A landscape with many valleys, sampled at points; each row gives a point and its height.
From any point a ball rolls to the lowest of the 2 points nearest to it. It stops when none of these is lower. Distance is the straight distance between rows; heights are no part of it.
zinek: 0.14 0.08 -5.77 2.53 -0.10 2.81 0.61 -3.34 -0.85 0.57 0.46 -1.40 -0.29 -3.39 3.50 -1.34 0.12 1.01 -0.87 -1.65 -2.27  height 29
Lam: -3.62 -2.51 1.13 1.89 -0.31 -0.86 2.86 0.01 0.14 1.32 1.07 1.18 -0.85 1.58 -1.04 -1.10 0.03 2.14 -0.17 0.32 1.11  height 491
vede: 6.32 4.33 0.90 0.44 1.05 0.20 -3.90 -1.55 4.36 -2.48 -2.27 -0.86 5.55 -2.67 -2.28 -0.30 0.75 0.11 -1.76 -1.21 -3.22  height 586
Dodaf: -1.18 -2.12 3.71 -4.21 -5.06 -3.30 -1.18 3.47 -1.61 -2.04 -0.71 0.74 -0.32 2.90 3.23 4.43 -2.04 -0.37 3.90 -3.53 0.87  height 442
muveg: 2.04 1.62 1.97 1.64 0.98 0.90 -4.09 -1.32 1.76 -3.08 0.24 2.60 2.46 -2.57 -1.75 0.58 0.71 2.28 2.28 -1.20 -2.32  height 488
Tipan: -3.27 -3.93 -6.23 3.90 0.43 2.46 1.24 -1.64 -0.32 -0.57 2.21 2.27 0.98 0.45 4.25 -0.83 0.95 3.45 1.55 -3.33 -2.06  height 240
zifu: 4.86 5.75 0.90 1.23 3.47 -1.33 -3.11 -2.98 1.42 -3.50 -0.72 -1.05 2.70 -3.09 -0.30 2.02 -1.92 -1.69 -2.15 -0.07 -2.79  height 616
veg: 0.26 0.50 0.91 3.49 0.58 -2.62 3.08 -2.05 -1.03 4.64 0.65 -1.09 -1.66 -1.16 -1.89 -0.74 -0.63 -2.05 -3.49 4.70 1.66  height 474
Bomap: 1.88 -1.37 -1.46 1.22 -0.40 -0.07 4.55 -1.81 -0.58 5.52 0.24 -2.89 -0.27 -1.01 -0.56 -2.55 0.79 -1.93 -3.56 2.58 0.45  height 526
nezo: 0.01 -2.64 -0.61 -6.96 -3.44 0.65 1.62 3.32 -2.16 0.40 -2.67 -3.06 1.00 2.66 3.72 3.07 -0.44 -3.32 2.98 -3.75 -0.20  height 736
todi: 3.39 -1.18 -0.58 -5.21 -1.52 1.58 2.82 2.09 0.31 2.75 -1.88 -5.13 0.12 1.45 -1.50 -1.07 1.07 -2.90 -1.38 1.36 -0.73  height 615
lamim: 0.79 2.36 1.66 1.20 3.99 -2.58 0.22 -0.86 -0.33 2.60 1.00 -0.15 -1.82 -0.36 -3.15 -0.41 -0.76 -4.50 -3.83 5.74 2.19  height 403
Nefaz: -1.95 -3.02 3.62 -4.49 -5.33 -1.44 -0.18 4.13 -1.15 -1.21 -0.72 -1.22 0.13 1.88 2.60 0.29 -1.88 1.34 1.05 -1.73 -0.41  height 505
tevak: -1.67 0.13 -5.36 2.75 0.18 2.36 -0.21 -1.93 -0.38 -0.70 0.63 2.92 -0.13 -1.58 4.67 2.30 -1.16 2.21 0.78 -3.83 -1.80  height 151
Tifaf: -5.38 -1.74 -2.50 0.57 4.18 0.91 1.92 0.49 0.53 -2.57 -0.80 1.67 -0.61 2.87 1.13 0.17 -0.88 0.32 -0.18 -1.03 -0.83  height 480
zaro: -0.10 -1.27 5.49 -5.30 -4.78 -0.83 -0.75 3.37 0.20 -1.55 -0.89 -1.78 -1.53 2.58 -0.55 -2.47 0.01 2.82 0.64 -1.16 1.05  height 545
peti: 2.26 0.37 2.89 -2.82 0.09 2.11 -2.44 -0.45 2.94 -3.94 -2.32 -1.98 2.48 -1.16 -2.57 -0.14 -0.58 2.24 -2.32 -2.08 -4.04  height 550
lefig: 4.15 2.40 0.65 4.63 -0.48 -1.15 -3.76 -1.37 0.15 0.89 1.94 2.46 1.70 -4.25 -1.83 0.72 0.76 1.26 2.26 0.85 -0.95  height 454
Tiv: -4.12 -2.02 -2.99 -0.13 1.52 1.28 4.92 -2.44 1.12 -0.71 -1.66 -2.59 -0.90 0.55 1.56 -2.58 -2.11 1.97 -4.41 -0.86 -2.49  height 266
bolu: -4.14 -2.33 -5.51 0.60 4.00 3.99 2.58 0.05 0.50 -0.31 0.80 2.39 -0.40 4.09 1.94 -1.16 1.78 0.44 1.93 -2.70 -0.25  height 384
Fen: -2.40 1.97 -3.07 1.25 4.06 0.28 0.21 -2.30 0.12 -0.58 -1.00 0.38 -0.83 -0.52 0.49 -2.01 -0.25 -0.82 -3.01 2.21 -0.27  height 453
felub: -1.76 1.94 -5.97 1.94 4.72 3.46 0.21 -1.11 -0.45 1.07 0.57 2.49 -0.40 0.79 2.10 -0.92 2.60 -1.16 1.70 -1.71 1.24  height 216
novom: 3.10 1.61 1.04 4.44 -0.26 -0.92 -4.17 -2.99 1.52 -3.16 -1.09 1.52 3.16 -5.10 0.16 0.63 -0.91 3.25 -0.66 -1.86 -4.53  height 514
bivin: 1.54 1.55 -2.45 4.51 0.32 1.27 -2.35 -1.35 -1.65 1.57 1.80 3.17 0.70 -1.91 1.03 0.24 2.04 0.47 3.15 -0.16 0.10  height 416
laso: 5.31 2.40 0.31 -0.89 1.20 3.41 -2.81 -1.19 3.43 -3.65 -3.56 -2.49 4.39 -3.45 -0.97 -1.09 -0.15 2.44 -2.89 -2.17 -5.57  height 569
Dilun: -3.46 -0.31 3.58 0.29 -0.16 -3.93 0.94 2.49 -1.57 0.01 1.42 1.80 -0.92 2.96 -1.59 2.82 -0.71 -3.28 4.22 1.56 6.45  height 622
gor: -4.96 -0.75 1.02 3.16 2.73 0.81 0.63 0.59 1.29 0.25 1.82 2.52 -0.71 1.09 -3.28 -3.47 0.66 1.92 -2.27 2.55 0.17  height 448
ref: 5.19 2.14 0.96 0.81 -2.07 -1.36 -2.31 -0.48 -1.39 1.70 1.99 0.50 1.02 -2.27 0.37 5.06 -1.02 -2.13 1.60 -1.23 -0.67  height 372
Ditun: -1.92 0.39 -0.11 1.12 4.18 3.41 -1.03 0.84 1.67 -1.34 0.17 1.00 0.11 -0.02 -3.12 -3.95 2.87 0.90 -0.70 1.53 -1.88  height 389
tekep: -2.46 0.73 -1.54 -2.94 6.40 0.41 0.20 0.17 1.02 0.27 -1.40 -0.75 -1.34 2.33 -1.76 -2.05 1.46 -4.80 -2.52 3.08 1.97  height 456
lus: -1.26 1.69 -2.28 2.45 2.43 -3.08 2.26 -3.14 -2.24 1.34 0.51 0.10 -1.66 -0.92 5.02 2.40 -2.78 -2.95 -1.65 1.18 2.89  height 437
fivo: -3.49 -0.61 2.97 -0.99 0.78 0.42 0.49 2.80 1.78 -0.09 1.13 -0.05 -2.89 2.60 -5.83 -3.91 2.43 0.65 0.44 3.22 2.94  height 513
goki: 3.68 -2.43 0.52 -7.45 -4.33 0.53 1.88 2.91 -0.38 2.50 -1.91 -3.92 0.24 1.70 2.30 0.23 -0.64 -3.10 1.02 -0.96 -0.14  height 671
somu: -0.76 1.09 -3.09 4.26 0.90 0.03 -0.04 -4.23 -0.49 -0.89 -0.47 -1.72 -0.78 -3.32 0.43 -3.04 -1.88 2.12 -4.72 2.07 -1.91  height 496
rugi: 4.69 0.58 3.87 -5.24 -2.02 1.87 -3.10 2.14 2.63 -2.86 -0.38 -2.25 1.17 0.09 -2.56 -0.77 2.74 1.73 1.77 -1.40 0.17  height 479
pefi: -0.17 3.23 -6.00 4.37 4.39 2.01 -3.82 -0.40 -1.59 -0.60 0.80 3.33 1.63 -2.06 2.34 -2.12 2.97 0.37 3.07 -0.34 0.50  height 350
Buli: -0.59 -0.24 0.57 -2.26 -0.66 -2.51 0.58 -0.96 -0.40 -1.74 -1.75 -1.02 -0.33 -0.29 1.61 5.39 -5.16 -1.81 -1.88 -0.86 -2.37  height 541
tupif: -1.43 -2.73 0.18 3.82 -2.97 1.96 -2.01 1.07 0.37 1.75 3.11 3.52 1.18 -1.23 -1.38 -2.90 3.86 6.24 2.51 -1.21 -0.80  height 352
Lako: 4.48 0.11 4.32 -6.52 -2.32 1.74 -1.68 2.41 1.68 -2.97 -3.25 -3.55 1.71 1.17 -1.00 1.13 0.06 0.76 -2.08 -1.78 -2.46  height 517
gur: -1.01 -1.08 -0.38 2.30 -1.52 -3.46 1.91 -2.18 -2.24 2.33 -0.60 0.66 -1.19 -1.11 2.98 4.25 -3.66 -1.27 -0.23 -1.12 0.81  height 486
dak: -1.57 0.08 2.13 0.42 -1.87 -0.95 -2.31 2.98 -1.13 -1.27 4.04 4.70 -1.07 2.07 -1.42 2.54 1.28 1.42 6.14 -1.62 3.11  height 7
pudu: 0.81 -1.92 5.90 -0.96 -6.55 -4.81 1.72 2.03 -1.33 2.38 0.99 -1.32 -1.48 1.21 -1.20 0.14 -1.83 1.70 -0.33 2.44 3.79  height 602
meli: -0.43 3.58 -1.88 -0.56 3.13 -1.60 0.31 -3.01 -1.07 0.16 -0.48 -0.88 -1.96 -0.45 2.01 3.47 -3.15 -4.04 -2.66 1.10 0.40  height 357
mimev: 0.73 -0.31 6.69 -1.93 -6.54 -4.03 -0.47 1.80 -0.58 -0.40 0.91 -0.21 -2.69 2.21 -2.45 -3.05 -0.12 3.68 0.79 0.18 4.14  height 578
Bil: -6.65 -2.58 0.31 -2.05 2.75 -0.64 1.78 1.46 1.20 -4.35 -2.35 0.53 -0.33 5.10 1.44 2.41 -3.09 -1.79 0.06 -1.66 -0.77  height 555
Zipom: -2.55 -1.12 -7.04 1.41 1.88 3.34 3.96 -4.04 0.01 -0.17 -0.73 -3.16 -0.39 -0.65 4.48 -3.96 1.13 1.48 -3.31 -0.44 -1.75  height 163
rek: 0.89 -1.06 2.32 -1.41 -2.87 -2.35 -1.21 0.94 -2.04 0.22 1.68 2.13 -0.23 0.59 2.61 6.14 -1.05 -0.68 3.96 -2.22 1.42  height 347
dol: 3.22 4.69 -4.01 0.53 2.73 0.41 -1.43 -2.90 -2.28 -1.01 -1.02 -2.05 -0.06 -2.44 1.80 0.82 -1.21 -2.73 -2.57 2.21 -0.65  height 213
Vap: 4.85 5.12 -2.94 3.01 0.21 -0.84 -1.71 -2.19 -1.91 1.22 0.54 -0.28 0.65 -2.91 2.78 4.31 -1.47 -2.44 0.04 1.28 -0.42  height 308
Sezi: -0.70 0.28 -1.01 -3.60 2.83 3.19 0.78 2.38 1.00 0.19 -1.04 -0.88 -0.84 2.14 -2.14 -0.86 1.71 -2.34 0.53 0.51 -0.16  height 182
tovo: 3.60 -0.65 -1.44 -1.68 -2.14 1.93 2.61 -0.03 1.21 4.06 -0.82 -4.53 0.48 -1.35 -1.75 -2.68 0.40 -0.73 -3.20 1.52 -2.33  height 567
dimim: -0.42 -4.41 1.34 1.25 -4.62 -4.79 3.68 -0.21 -3.84 4.27 -0.44 0.61 -0.40 -1.42 2.81 3.72 -1.71 -0.64 0.97 -0.47 2.22  height 539
Zimig: 1.11 2.31 -1.01 5.94 1.62 -1.12 -2.39 -3.32 0.28 -0.86 -0.20 0.59 0.85 -4.58 -0.88 -1.63 -1.22 2.37 -2.14 0.99 -3.43  height 515
fedal: -0.21 1.05 3.32 0.27 1.79 2.46 -1.89 1.63 3.01 -1.59 1.68 -0.01 -0.59 0.85 -5.68 -4.44 3.26 1.19 -0.84 2.83 0.56  height 451
bikev: 2.57 -0.62 1.05 0.04 -3.65 -0.13 -1.84 2.64 -1.81 2.27 3.10 3.34 0.07 0.02 0.34 4.41 2.27 -0.34 6.10 -1.72 3.30  height 230
Lak: -1.89 -1.08 4.91 -1.57 -3.26 -5.22 0.89 1.79 -1.04 -0.43 0.67 0.87 -0.36 1.12 -1.02 2.83 -2.62 -1.54 1.19 1.68 4.06  height 632
pezat: 1.59 3.53 -0.41 -0.63 6.57 -0.21 -2.00 0.07 0.54 -0.17 0.16 -0.23 -0.93 0.46 -4.43 -3.35 1.92 -5.10 -2.30 5.62 1.86  height 217
Sedot: -3.88 -0.57 -3.23 0.21 4.45 -0.66 4.85 -3.52 -0.26 -0.33 -1.33 -2.13 -2.02 1.37 2.61 -1.97 -0.50 -1.16 -2.39 1.26 0.41  height 368
dese: 2.95 -1.28 2.79 -5.16 -3.63 4.37 -0.79 3.33 0.58 -0.69 -0.57 -1.66 0.37 1.43 -2.44 -3.30 3.56 3.30 1.52 -2.62 -0.83  height 440
nav: 0.69 -2.35 1.72 -0.93 -3.50 3.12 -2.06 2.26 1.74 0.15 2.19 1.16 0.54 0.81 -3.55 -4.12 3.87 5.83 2.42 -1.89 0.28  height 394
Kuvam: -1.55 -2.91 -4.00 4.49 -0.47 3.63 0.05 0.04 0.01 1.83 1.29 2.30 0.48 -0.67 0.49 -2.69 2.14 3.43 0.69 -1.50 -1.95  height 304
kopi: -4.53 -1.49 2.79 0.03 1.21 -2.58 2.45 2.18 0.85 1.13 0.45 1.09 -1.60 3.52 -2.65 -1.10 0.92 -2.03 2.12 3.16 4.83  height 577
levun: -0.10 0.13 2.93 -1.65 -1.58 0.42 -1.47 3.07 0.87 0.19 1.97 1.61 -0.82 1.76 -2.70 0.75 1.77 -0.30 3.77 0.49 2.87  height 233
Kufer: -5.31 -0.48 2.48 -3.40 0.68 -2.23 1.09 0.77 0.72 -4.10 -3.64 -1.00 -0.47 1.90 1.39 3.70 -5.25 -2.09 -1.89 -0.69 -2.35  height 585
Pak: 3.80 -2.64 -0.98 2.54 -4.04 -2.13 2.61 -0.46 -2.89 6.38 0.44 1.15 0.21 -2.37 2.99 3.11 -0.09 -0.85 1.23 -0.44 1.79  height 582

Call two points neighbours if one is among the 2 nearest of the other. Go from one point of each pair to the other, from neighbour to neighbour, staying as low as possible. Name the highest point that can't be avoided.
pezat, Sezi => tekep
Ditun, dak => Lak
zinek, felub => Zimig

Where does a ball stop that starts at each point below?
goki => pezat
pudu => dak
Zimig => zinek
novom => felub
laso => zinek
Kufer => dol
